Points, in no order, along strands that fork, close into loops and pass close to each other.
Two points are linked if the straight distance between their rows is under 72.1. Some points are linked to none.
<57>: -6 2 -26 -48 1 -9 -8 22 26 6 -12 15 -13 -27 2 14 -2 13 -15 11 33 -24 -23
 -12 19 -23
<599>: -12 -23 12 0 -41 -23 -15 10 17 -3 -9 -5 15 2 14 -2 22 -8 31 4 22 6 1 32
 -22 1
<66>: -32 -14 -16 3 0 -11 -6 -44 -17 14 -6 -3 22 17 -20 3 -2 5 -14 -23 6 -2 19
 -36 28 -14
<72>: 17 -16 3 -22 -26 35 -17 -14 9 -19 -11 8 22 7 -13 -1 -3 -17 23 -6 -4 -2
 -29 12 5 14
<824>: -1 13 -12 -10 13 2 14 36 15 0 -11 -18 -38 -7 -7 -8 -2 6 -28 -2 2 -6 12
 -1 2 -10
<60>: -29 6 -8 31 15 -3 6 -18 7 -18 -10 -12 32 21 37 -28 -12 -12 17 -14 6 -7
 16 11 27 5
<68>: 0 8 -30 -3 -4 46 20 -21 5 19 21 -6 30 1 7 13 -12 -6 19 -3 29 23 -4 12 -9
 -28
<514>: -11 -1 13 -13 5 -54 -17 14 1 -18 -38 16 -10 4 -7 -19 -2 -15 -19 -8 -28
 -29 7 -6 27 27
<451>: -4 -4 -13 -19 -17 -33 0 -16 22 10 4 -23 7 -4 16 22 21 30 8 36 19 5 0 -9
 -31 -14
<379>: 7 3 -5 -17 35 -16 25 -31 14 -13 -9 -13 -1 -7 22 9 11 17 9 37 -28 -12 -3
 -25 -16 1
<388>: 19 25 -4 0 10 29 8 26 -10 13 24 7 -34 0 -1 1 -28 -22 -18 -14 -27 3 -5 -2
 8 -19
<902>: 9 -20 7 -26 -28 -13 -19 19 -4 -7 -5 24 -26 -9 -25 -4 1 0 -17 14 -1 -13
 -23 -21 -3 3
<176>: 15 -13 8 16 -12 18 13 -1 -34 -1 9 20 -44 -1 -19 0 3 21 -14 12 -9 18 -8
 -22 -22 -3
<556>: 1 -24 -10 -26 -35 -10 -21 -3 8 35 -2 -1 -2 -1 -11 30 4 11 -8 -8 15 9 -2
 -5 13 -8
<971>: 0 -7 26 4 -9 -37 -17 -5 -16 -14 -23 4 -13 17 -9 -16 11 -11 -5 -10 -23
 -16 5 17 21 29
<391>: -10 3 0 30 37 5 26 -33 -30 -10 11 17 13 4 22 -28 -11 6 16 -6 -5 -13 -9
 -10 20 -11
<778>: -7 26 1 21 21 11 13 16 -6 11 -10 -8 -11 1 14 -49 -15 -27 5 -1 -36 -19 17
 -14 9 -3
<996>: -23 -9 -12 -20 13 -23 -2 -18 11 3 -12 10 46 0 3 4 -7 -9 3 -16 14 -11 -8
 1 23 -10
<608>: -12 -9 14 16 -7 -29 0 -18 -15 -2 -24 4 -13 15 3 -27 1 -13 13 -23 -21 -4
 11 16 22 14
<987>: 2 20 -2 6 28 17 8 -31 11 -4 0 -35 32 3 -4 0 13 -1 27 9 -22 -1 19 -12 -11
 -1
<752>: 9 -8 -18 -32 -4 11 -3 40 36 -3 -5 23 -30 -32 -4 17 3 7 -28 5 29 -1 -9 -4
 19 -16
<963>: -1 -24 -11 -15 -25 -2 5 -26 -13 31 9 20 -5 2 -6 33 -1 18 -6 -15 6 23 -15
 -12 9 -22
<879>: -4 9 -4 -12 -10 -6 -19 54 6 11 -1 0 6 -6 -9 15 4 3 -24 -4 33 8 3 30 -9
 13
<460>: -5 -9 -14 -11 6 -19 26 -39 10 3 7 -18 1 -4 20 20 18 32 16 39 1 1 -4 -26
 -32 -17
<624>: -20 -25 -13 -24 -20 -26 -2 -21 12 10 -11 19 36 -1 4 3 1 -4 17 -6 20 -10
 -17 1 11 -15
<49>: 11 8 -5 -26 39 -9 24 10 30 -19 -13 -9 -2 -10 19 -3 -3 -1 9 28 -19 -12 -2
 -7 -14 2
<209>: -13 5 0 22 -1 -5 -1 -22 -2 -2 -20 -11 1 21 18 -33 -15 -24 4 -33 -20 -7
 18 8 36 11
<207>: -3 0 -23 -41 -28 -34 -19 -13 32 22 -1 -29 13 -21 11 28 21 31 8 36 25 -1
 -4 -14 -11 -7
<149>: -26 8 -13 8 23 -40 13 4 -8 -7 -32 11 -11 7 6 -15 -9 12 -36 -11 -15 -17
 30 -28 30 0
<318>: 16 -13 1 -10 -29 42 -31 17 2 -7 -1 12 28 -4 -28 2 5 -17 17 9 21 5 -12 17
 -11 23
<544>: 34 -22 23 9 -11 6 -13 18 9 -9 4 39 -16 -20 18 4 -6 -10 7 -9 -20 17 -32
 24 -11 29
<884>: 3 11 8 23 -3 12 14 21 7 -13 21 -6 -10 -6 16 27 12 18 -17 23 26 25 17 19
 -47 16
<553>: 12 -19 3 -7 -4 37 -2 -29 -33 5 11 20 -8 18 -32 -13 -12 -21 -1 -19 -6 1
 -9 -37 20 -12
<316>: -27 1 -11 26 -4 -10 35 1 -8 30 -9 -13 -20 11 24 -32 -10 -7 8 -21 -15 6
 17 5 -3 -16
<74>: 20 -4 -2 3 -11 21 10 3 -7 -8 12 13 -27 -9 -17 23 14 27 -23 29 -7 15 3
 -27 -30 1
<1010>: -12 5 18 20 8 -27 27 -1 -24 -22 -4 20 -26 14 31 -12 -4 8 -9 -3 8 4 1 31
 8 12
<732>: 13 2 -10 -9 -5 16 -1 37 18 21 -1 -28 -33 -11 -3 12 1 20 -12 2 -9 14 11 0
 -13 -3
<317>: -5 3 -10 -43 18 -24 -14 14 24 5 -17 12 17 -15 -5 8 -9 0 -11 -4 7 -25 -17
 -10 19 -10
<829>: 28 -26 21 6 -15 8 -16 2 14 -3 20 25 11 -24 24 25 5 -3 19 0 5 19 -23 32
 -17 32
<365>: 24 13 6 14 -2 27 -11 12 -33 13 33 23 -26 4 -13 21 -22 -19 -38 -19 -3 24
 -8 -1 15 -6
<954>: 0 27 -5 -7 25 -12 -5 28 -2 7 -5 -19 -30 7 -15 -4 -18 -9 -32 -14 -16 -18
 25 -11 18 -2
<483>: 13 -9 15 -29 -2 -12 -32 -2 -24 -22 5 39 -5 0 -41 2 1 -8 -19 14 0 -27 -24
 -34 8 2
<937>: -28 1 -8 14 17 -36 36 -14 -8 -23 -12 17 -3 3 4 -11 10 23 -28 26 22 -11 7
 -22 -8 -5
<366>: 28 1 4 6 -6 39 5 -17 -9 16 19 -25 -19 9 -8 7 9 0 19 5 -42 18 10 -4 -11 1
<857>: 3 30 -2 0 27 -11 0 16 -2 10 -10 -14 -17 6 7 -18 -22 -27 -21 -22 -45 -19
 23 -3 33 0
<217>: 9 8 2 -11 -5 -3 -16 -1 2 15 5 -42 -7 6 -38 27 22 18 -9 10 -10 1 26 -18
 -14 2
<739>: 22 28 -8 -5 23 34 10 19 -11 1 20 16 -5 -10 2 1 -21 -16 -6 -2 -18 -2 -14
 6 1 -22
<282>: 30 11 7 -26 21 22 -21 -20 6 -27 7 1 37 3 -11 24 4 -23 2 -15 -16 -8 -16
 17 30 10
<70>: -28 5 -25 5 15 6 -10 -13 5 23 -10 -35 27 6 -18 -12 -5 0 -14 -14 -4 1 34
 -37 23 -17
<665>: -10 6 13 37 -13 10 1 0 -41 -8 20 11 -3 16 -10 -12 1 2 -5 -6 15 9 -6 20
 -6 -1
<117>: 5 33 8 16 34 32 17 9 -16 -7 23 10 9 0 15 -29 -18 -28 1 2 -17 -19 -20 11
 9 -9
<495>: 30 -19 31 26 -33 14 -24 -18 12 -7 24 7 5 -12 14 31 10 4 23 -9 4 21 -6 26
 -21 28
<995>: 3 -17 9 -17 -27 -17 -22 17 16 8 -12 -9 8 0 -2 1 17 -8 13 7 -4 -3 -7 21
 -8 11
<230>: -10 6 21 37 -17 8 -8 -4 -34 -27 23 5 14 19 -22 -10 11 7 5 -3 32 -9 -6 26
 4 8
<858>: -27 14 0 18 16 -9 -2 10 22 -11 -20 -29 33 8 25 -36 -2 -22 21 -2 -9 -8 25
 13 4 10
<855>: -31 -10 -7 24 -16 3 24 -8 -6 0 1 -11 19 14 17 -25 -6 -11 30 -10 30 2 7
 14 -20 -19
<821>: -2 9 -12 11 4 20 18 0 -8 17 30 -11 12 6 16 24 0 9 11 7 22 25 4 20 -26
 -23
<892>: -3 -5 -6 -4 11 -9 17 -4 -4 4 -11 3 -10 -3 -7 -14 -4 4 0 -2 -27 -14 1 -27
 -2 -6
<508>: 30 -4 -4 0 -8 32 -5 44 30 14 5 -3 -36 -27 -8 15 -1 16 -21 4 0 16 6 -1
 -23 12
<389>: -22 -23 -7 -26 -37 -47 -21 -9 2 25 -12 8 11 6 -14 9 0 0 -11 -17 25 -7 -7
 -2 23 -7
<106>: 11 2 -13 -14 -17 41 -3 9 10 18 1 -3 32 -3 -16 12 5 -4 20 5 27 11 -1 13
 -12 -7
<271>: -2 -9 -6 2 40 0 27 -38 -17 -8 -2 19 2 -5 13 -8 -6 13 15 1 -37 -17 -9 -41
 8 -15
<16>: 2 3 2 3 10 8 2 6 -12 6 -8 -2 -7 1 -21 -33 -5 -20 9 -3 -32 -16 4 -20 -3 0
<363>: -25 24 -5 -25 23 -33 -6 33 33 -4 -13 -21 20 -12 7 12 -2 4 -6 22 41 -8 0
 18 -9 8
<816>: 29 -15 13 -21 3 25 -13 -29 3 -25 3 21 20 2 -1 4 -7 -19 19 -18 -16 -1 -33
 22 32 10
<617>: -26 -2 -6 -4 26 -41 -5 13 -2 -18 -34 25 -4 2 9 -31 -17 -5 -21 -13 -22
 -28 11 -25 33 6
<114>: 25 -24 28 39 -38 18 -5 -18 3 1 13 -9 -19 -1 21 8 12 9 39 -10 -14 32 6 22
 -19 12
<1026>: 22 -5 14 30 -20 26 7 -26 -3 0 16 -25 -14 10 14 15 19 13 34 -2 -29 27 20
 14 -21 1
<609>: -27 -9 -16 24 -9 -1 40 -10 -6 28 3 -14 -5 14 24 -21 -14 -6 18 -16 11 13
 7 8 -15 -31
<397>: 4 15 14 36 2 21 0 12 -18 -11 39 -8 4 -1 19 27 11 5 3 15 23 22 9 30 -29 1
<273>: -17 -7 9 13 -2 -27 24 -2 -19 -23 -2 16 -23 10 11 -5 11 24 -12 19 18 -2
 -3 4 -18 6
<935>: 15 10 17 22 -4 19 -8 -50 -16 -45 21 -24 24 23 -8 20 2 17 22 -10 18 -11 9
 14 17 7
<805>: 6 18 19 31 -8 30 -7 4 -48 4 31 19 -15 19 -20 1 -11 -17 -34 -15 6 11 -16
 12 12 2
<773>: 16 -19 2 -29 -30 -16 -25 37 24 -2 -14 9 -16 -17 -6 -4 10 2 -16 16 1 -4
 -14 2 -4 13
<970>: -22 22 -6 -14 5 -11 -7 52 18 16 -13 -17 16 -8 -9 -6 0 -1 0 1 36 0 3 28
 -16 -3
<839>: 4 3 -4 2 8 37 -4 -11 -15 4 6 -5 1 13 -31 -35 -15 -35 0 -14 -18 -11 4 -36
 14 -5
<45>: -20 21 -3 -30 12 -44 -25 -6 30 1 -12 -20 47 -8 -5 23 11 10 3 19 27 -10 5
 -3 6 5
<376>: 16 -26 16 19 -17 10 -6 -3 -43 7 13 29 -39 9 -23 -7 -4 3 -8 -5 -9 24 -23
 -17 -8 3
<172>: 11 13 -9 9 0 42 15 -27 9 11 8 -44 9 15 -12 -2 3 -6 25 0 -25 6 19 -11 -19
 -6
<763>: -24 -23 11 16 -30 -17 8 -8 7 -11 -7 -24 21 8 21 -6 18 -5 41 -1 39 -1 14
 16 -23 -8
<938>: -30 10 -14 14 29 -32 34 -9 -9 -15 -18 9 -9 8 13 -10 0 21 -35 3 3 -7 27
 -19 9 -4
<35>: 4 -6 27 5 -18 -21 -23 36 -14 -16 -16 7 -22 13 -13 -20 15 -17 -11 -2 -12
 -4 3 28 4 35
<430>: -18 17 4 2 30 -19 2 31 27 3 -21 -28 21 -2 13 -31 2 -16 15 8 -17 -7 18 10
 -9 14
<955>: -2 1 -19 -49 -12 -36 -28 -19 34 25 -11 -19 30 -13 8 36 13 18 8 8 23 -9
 -9 -5 18 -11
<812>: -11 12 2 22 37 15 17 -11 -26 -20 21 19 29 -2 9 -20 -12 -4 10 3 11 -16
 -19 0 10 -9
<676>: 9 7 6 4 -9 8 -9 49 16 -11 7 3 6 -20 -2 17 13 11 -22 28 27 15 4 21 -40 23
<88>: 22 19 5 -4 5 28 -15 -44 -7 -28 11 -20 25 22 -11 28 1 -9 2 -19 -7 -2 -1
 16 25 14
<804>: 18 -11 -9 -10 -21 23 -5 -2 3 22 12 2 -20 -21 -21 33 12 32 -16 25 4 15 1
 -32 -28 -1
<779>: 34 -24 26 28 -14 8 -18 -2 -17 -4 8 40 -37 -12 -2 6 -7 6 2 -13 -17 27 -28
 5 -5 22
<770>: -12 -3 11 24 -10 -27 17 1 -29 1 -17 23 -41 13 21 -28 -13 -5 -1 -22 -11
 11 -9 26 12 2
<175>: 26 -3 -12 -12 -2 29 3 35 35 7 6 23 -35 -44 -3 22 1 13 -26 2 21 8 -2 -7
 -5 -1
<85>: -6 13 -3 -17 50 -18 21 28 32 -9 -15 -18 11 -14 26 -19 -7 -13 19 27 -7
 -11 1 8 -19 11
<327>: -18 16 -14 -4 29 1 -4 -9 27 14 -7 -31 39 -5 -13 -7 -1 7 15 4 -6 -3 19
 -27 2 -12
<845>: 5 -16 -7 -7 2 7 12 -29 -26 16 15 24 -4 6 -13 15 -9 5 -4 -20 -5 10 -18
 -13 12 -20

A fork is a point with three links, a tip a point with one. Leave the first point through the second and follow the links. Name the first fork or tip that comes.
<172> / <366> | <804>
<739> / <388> | <230>
<207> / <451> | <608>
<316> / <609> | <483>
<821> / <68> | <935>

A tip is a point with one link. Name the tips that can be reached along the links from each point below, in the order of the rows.
<317> | <230>
<971> | <935>, <35>
<114> | <66>, <804>
<599> | <316>, <483>
